Each row is a point on a landscape with many valleys, with its height.
A ball rolls from a point to the lowest of its 2 nearest points, and stops where none of them is lower. Distance is the straight distance between rows; heights are no part of it.
Q_208: [-27  34 -55  12 -10  -2 -54 -24 -22  32 -40 -41  15   3   4 -25 -27   9
   0  21   0]  h=358
Q_924: [ 15 -25  30   8 -18  14  19   6  52 -28  15   6  24 -19  22  -9  -7 -26
   1   5   9]  h=171
Q_58: [  4  -9   6  24  -8 -42   9  18 -26 -14   3 -28 -18  -8  -3  -3  20 -20
 -16  11 -12]  h=377
Q_245: [  1 -35  35  -3 -12 -43  46 -12  10 -25  36  16  10  38  22   2 -18  10
 -19 -12  11]  h=640
Q_918: [ -9  22   1  12  25   8 -14 -40  13 -12  -8  41   8 -33 -14   4  28  -5
  23  23  32]  h=396
Q_710: [-25  32 -38  38 -12 -13 -34 -19 -18  54  -2 -18   9 -15   7  -7  13  20
  -2  12  23]  h=389
Q_410: [  6  -6  25 -38  33 -24  11  31  -3  23   9   1  -5 -11   2   5  17 -21
  -2 -37   2]  h=352
Q_937: [ 29 -13 -23 -21 -30  11  -4  25  13  28   1 -11 -26 -24  14  56 -17 -20
  32 -59 -15]  h=577
Q_847: [-28   9   2 -29  23 -18  21  23  -5   3   2  25   4 -13   8   6  53   1
  -7 -17  19]  h=312
Q_762: [  8  -5  -1 -25  27  40 -22  16   9  81  20  23   7  26 -23  17   9  36
 -26 -27   3]  h=475
Q_694: [ 25  12 -43  10  27  17   0   1  31   1  28  33  -9  -5  -3  25   6  45
 -18  45   7]  h=546
Q_361: [ 24   6  -5 -15  14  47 -18   6  20  59  11  39 -13  -1   8  50  12  33
   8  -9  -3]  h=442
Q_136: [-29  26 -10  11  13  13  -9 -29   0  33   8  36  -3 -10   2  25  53  22
  10   9   1]  h=351
Q_372: [ 11  52   9   3   9   1 -44  -3  -4  29  22   6 -27  27   0  38  18  16
  -2  22  -6]  h=542
Q_459: [-25  -7  32 -27  13 -37  31   8 -58  11 -19 -30 -19  36 -16  13  13  17
   0  -2  -1]  h=422
Q_462: [-16 -16  -4  36 -35 -20   2  25 -55   1 -44  16  15  34  -5 -23  10 -11
  -5  12  27]  h=286
Q_272: [-39   7  -8 -16  47 -19  -1 -37  -5  38   8  11 -15   5   2  35  28  25
   0  -9 -11]  h=309
Q_767: [ 15  -9   5 -43 -17  36  30  19  62  -6  -2  -7 -15   6  27  45 -27  -9
  46 -36 -29]  h=581
Q_441: [  0  16  40 -21 -18  -2 -32   7 -31 -27 -33  -8   3  11 -21 -61 -13 -26
  -5   6  16]  h=320
Q_364: [-55  -4 -24  15 -19 -16 -23  15  -6   3  20 -29  -1  -9 -28  19  27  10
  -4  -8 -48]  h=431
Q_354: [ 24  25 -27 -18   5   2 -16  45  14  -8  34  -4 -15   1   9  16  11  -8
 -15  27  -3]  h=493
Q_27: [ 64   4  25  33 -43   7  38  -1  41 -52 -21 -16   4 -14   6   9 -27  -3
  29  -8  14]  h=394
Q_438: [  2   4  30  16 -14  21 -35 -31  -5  27 -14 -10  -4  -8  28 -16  -4 -52
  -6  23  28]  h=590
Q_21: [-53  22 -38  27 -21  -7 -40 -22  -6  40  17 -29   2  13   0  18  24  33
  -7 -10 -15]  h=416
Q_143: [ -6   1   7   2  -4 -15  -8 -48 -25 -14 -17  10   3 -20 -14 -19  21 -20
   7  18  33]  h=427
Q_838: [-33  -5  16  19   8 -20   2  -3  18 -61 -43  -9  37   8 -35 -29 -28  20
   6  23   6]  h=257
Q_311: [  4 -28  14 -27   4   2  90  -7 -20 -20  28   6   0  12 -11 -11 -18  29
 -32  13   0]  h=467
Q_480: [-24 -30  -5   8 -13 -25  -8  25 -14 -12 -38   3  22   9 -12  -5  -3 -12
   9  42  32]  h=255
Q_351: [-11   9 -26   4   0  14  -5   5   2  22  33  -7 -18 -21 -25  23  29  11
  -4   4 -57]  h=445
Q_20: [ 20 -29  51 -22  28  23  43  20  18   9  -2  -5 -14  28  42  20 -26 -20
  13 -36  13]  h=610
Q_313: [  7 -21  45 -27 -16  36  25  24  25   6  -7  19 -11  12  30  35   7 -18
  39 -12  -5]  h=595
Q_666: [ 50 -35  54   9 -32  -9  59  -9  17 -26  28  14  11   6   9  21 -32   8
  -1 -24  10]  h=653
Q_845: [ 19  12 -19  -1  21  20  29  -2  18  -2  28   2 -34 -16  14  28  19  -5
  13  -3 -47]  h=468
Q_331: [ 16 -29  51  31  -8  10  -5 -17 -24 -32 -13  -6  -8 -15 -33 -44 -37 -25
 -23  -6 -12]  h=311
Q_724: [ 45  -6  20   1 -40   9  28   3  -9 -43   3  21  -8  -5 -29 -17  16  -5
  19  17 -17]  h=393
Q_238: [ 20  -8  -1  35  39  16  -6   0  46  16  37  24 -23   4  39  50 -18  15
  -9 -28  -8]  h=370
Q_393: [-23  16 -44   1   4   5  17  -8  -7 -47   4 -26  -5 -15   5  -5  24  12
  -1  44  -4]  h=499
Q_158: [-23   7 -56  11 -12  19 -16 -20 -23 -23 -23 -45   3 -32 -24 -26   7  -9
  -3  28 -18]  h=506
Q_588: [-11  39 -36  -3 -10  18 -52  10  -3   1  16   0   2  12 -11   1  15  16
 -10  34   8]  h=512
Q_989: [-29   4  25  -2  -5 -10 -38  16 -32   5 -44 -18  20 -23 -26 -46 -18 -14
 -18 -16  -2]  h=285
Q_622: [-38 -40   6  12 -28 -32 -12 -15 -36 -47  -2 -19   9   9 -23 -28  -4  -9
  -9 -31   7]  h=294
Q_386: [ 23   2 -31 -36  45  -8   0  16  -1  53  23  -8 -12   5 -10  19 -22   3
  -8  10 -14]  h=441
Q_490: [ 59  40 -26  16 -14  39 -43   3  26 -13  12   8 -25   1   8  34  -4   0
  25 -25  10]  h=544
Q_873: [ 20 -10  12 -13  -4  -4  36  35  11 -32   6  18  -1 -31 -26  -1  34  -7
  20 -13 -30]  h=421
Q_6: [ 37   6 -12 -13 -25  17 -20   7  47 -10  19   3 -13 -15  15  38 -10 -25
  37 -31 -10]  h=564
Q_38: [  1   6 -14  27  -8 -18 -25  12  -2   5  -3   2   4 -10  -3  -8   6 -29
  11   4 -17]  h=341
Q_811: [ 24  13 -13  26  -4  10 -47 -18   7  24 -24  12   9 -22  -2 -17 -19 -41
  27 -20  -7]  h=272
Q_592: [-21   0 -13 -19   5   4  -8 -45 -59 -10 -50 -27   8 -28   4 -48 -18   1
 -28 -18  18]  h=456
Q_539: [ 54  16 -28  -7  40  13  10  -5  47  12  37  16  -6  10   5  27 -27  54
 -20   6 -13]  h=525
Q_777: [-13  -8   8 -28  53  30  40  14  10  27   6  -3   1  23  -3 -11 -12 -24
  26 -12 -29]  h=532
Q_353: [-16  -8   6 -29 -27   4  -7 -36 -82  -8 -37   9  15  13 -13 -43 -41  18
 -25 -24  18]  h=469
Q_746: [ -5   3  29   8  23  21 -22  -6 -10   7 -38  10  -4 -22  32 -38 -31 -43
 -28  17  24]  h=607
Q_307: [-18 -21  26 -26  33   6  66  21  -4  -5   8 -24  -6  29  -9 -26  -8   4
 -13   2 -23]  h=496
Q_877: [ -8 -10  -3  23  28  -4 -16   1  33  19  37   8 -20  33  13  43 -15  30
 -16  14 -27]  h=307
Q_697: [  6  27  20  14   3  21 -34 -10  17  14  15   8 -21   0  26  27   8 -22
   4  31  26]  h=570
Q_409: [ 10  27 -23   4 -31  -7 -65  -9  14  53   0  17  34 -16   4 -29  -1 -20
  20 -24   1]  h=144
Q_277: [-42 -12 -19  20   9 -33 -27  17  -9 -60 -30 -29  25  -2 -20 -23  -8  -6
  -2 -17   1]  h=282
Q_419: [ -7   6 -32 -32   4   7 -34  14   4  48  27   8  -8  11  -9  11  34  50
 -48  -7   3]  h=500
Q_848: [-30  -4   0 -14   7   5  -7 -50 -36 -51 -21   8   5 -11  -4 -49   7 -10
 -12 -17  44]  h=446
Q_722: [-26 -11   5 -14  19 -28  13  -1  14   3  14 -22 -16  23  20  29  -8   5
  -4  39  -8]  h=231
Q_506: [-37   6 -29  20   6  -9 -41 -17 -31  -3 -51 -34  -3  17  14 -27 -24 -23
  -3  -1 -15]  h=335
Q_367: [-61 -17 -20 -15  25 -16 -13  -5  -6  13  -2 -18   3  11  12  51  20  23
  -2  17   0]  h=273
Q_324: [-18 -35  11 -20   0 -22  53 -14 -54 -15  18  -6 -13  53 -11  14 -14  30
 -12   6   0]  h=444
Q_469: [ 12   5  10  11 -54  -3  15   3 -36  36 -19 -15   8 -18  -6 -21  35 -14
   7  27  15]  h=447
Q_33: [-26  -6  -9  16  -6  -4 -11   4 -57 -35 -62 -16   9  45   4 -39 -20   4
 -10  -1  12]  h=314
Q_18: [-23 -45  21  13  -8 -10  -1 -14 -26 -45 -13  14  23   1 -32 -42 -56   2
 -27 -16   7]  h=270
Q_533: [-11   4  -6   5   2 -43 -17   8  34 -41 -14   6  26  -7 -15   5 -10   9
  15  48  17]  h=211
Q_411: [ 33  20 -28  14   5  45 -30  22  41 -14  17  45  -3  -8  -1   8   6  14
   8   5  13]  h=519
Q_692: [ 48  35   1   7 -32   2  45  11  70 -28 -23  -1  29 -14  30  26 -11   3
  15 -12  10]  h=430
Q_17: [  9  42  -2   8   0  39   0  -8  -5  73  12   9  -9 -29  13  32  43  30
   9  -3 -14]  h=398
Q_681: [ 25  16 -16 -25 -21   2   9  25 -18  37   4 -14 -10 -14  18   2  31 -22
   4  32   0]  h=472
Q_181: [ 37  21  33  -5 -28  12 -11   9   0 -40 -29  10   2  20 -14 -42  -5 -30
  26  17  -6]  h=357
Q_173: [ 21  -2  -2 -43  51 -40  24  15   0  28  10 -13  -2   4   2  -2 -25 -27
  10  -1  10]  h=400
Q_859: [ 21  -1   8  16  30  10  40  14  54  11  24 -14  -6  -9  41  30 -32   9
 -15  -5 -13]  h=319
Q_890: [ -8  -4  16   3 -68 -12  11 -23 -61   6  -4 -26  12  10 -37 -17  26  16
   4  13   9]  h=419
Q_385: [ 26  26  13  28   2  19   1  22  11 -18  -7  20 -11 -39 -19  23  38  -1
  35 -15 -20]  h=450
Q_103: [-33  15 -10   5 -14 -13 -51  -1  -1  45 -26  -1  44 -37 -17 -41 -10  -9
   4 -18  15]  h=239
Q_391: [-41 -19  15  -2  28 -24  47  10  13 -39   3  25   7   6  31   0  33  16
 -12  -8  21]  h=284
Q_879: [ 17 -43  43 -21  24 -28  50  13 -10  11  17  12  -5  47  18   1 -33 -13
  -6 -20  10]  h=627
Q_100: [ 58 -24  32  34 -29  15  15 -14   2 -49  -8  -5  -7 -17   2 -30 -44 -34
   9 -14   7]  h=356
Q_347: [ -5  10 -25  16 -31  13 -63   2  26  45  21  28  32 -13 -25 -19  23  21
   2 -35  -9]  h=249
Q_580: [-14  -9   4  -7 -30 -36   9  -1 -57 -16  -8 -44 -14  18 -15  10  32  12
  -6  16   5]  h=401
Q_976: [ 13  13 -17   2  11 -14  50 -22  13 -44  23 -12 -22 -14  11 -10  21   2
   1  20 -26]  h=488
Q_43: [-10 -26  13  11  22  -8  33  21  45 -12  22  15   5 -10  40   8   8  -4
 -13  -2  -5]  h=240
Q_9: [ -8 -50  17  16 -17   8  17 -10  17 -36   9  29  28 -12  -3 -42 -19 -26
 -17  -7  17]  h=230
Q_922: [ 20   8 -32 -30  64  10   2  -7  37  31  45   6  -7  32 -10   1 -35  21
  -7  -5 -13]  h=480

For each start below, name the point where the ball stops.
Q_385: Q_409
Q_845: Q_533
Q_158: Q_533
Q_245: Q_411
Q_419: Q_722
Q_592: Q_722

Call two points neighbours if one is among the 2 nearest of the other. Go from one point of each pair to the other, from neighbour to neighbour, staying as low as possible. Name the highest point that can't be avoided.
Q_722 and Q_924: Q_238
Q_411 and Q_533: Q_694
Q_924 and Q_533: Q_622
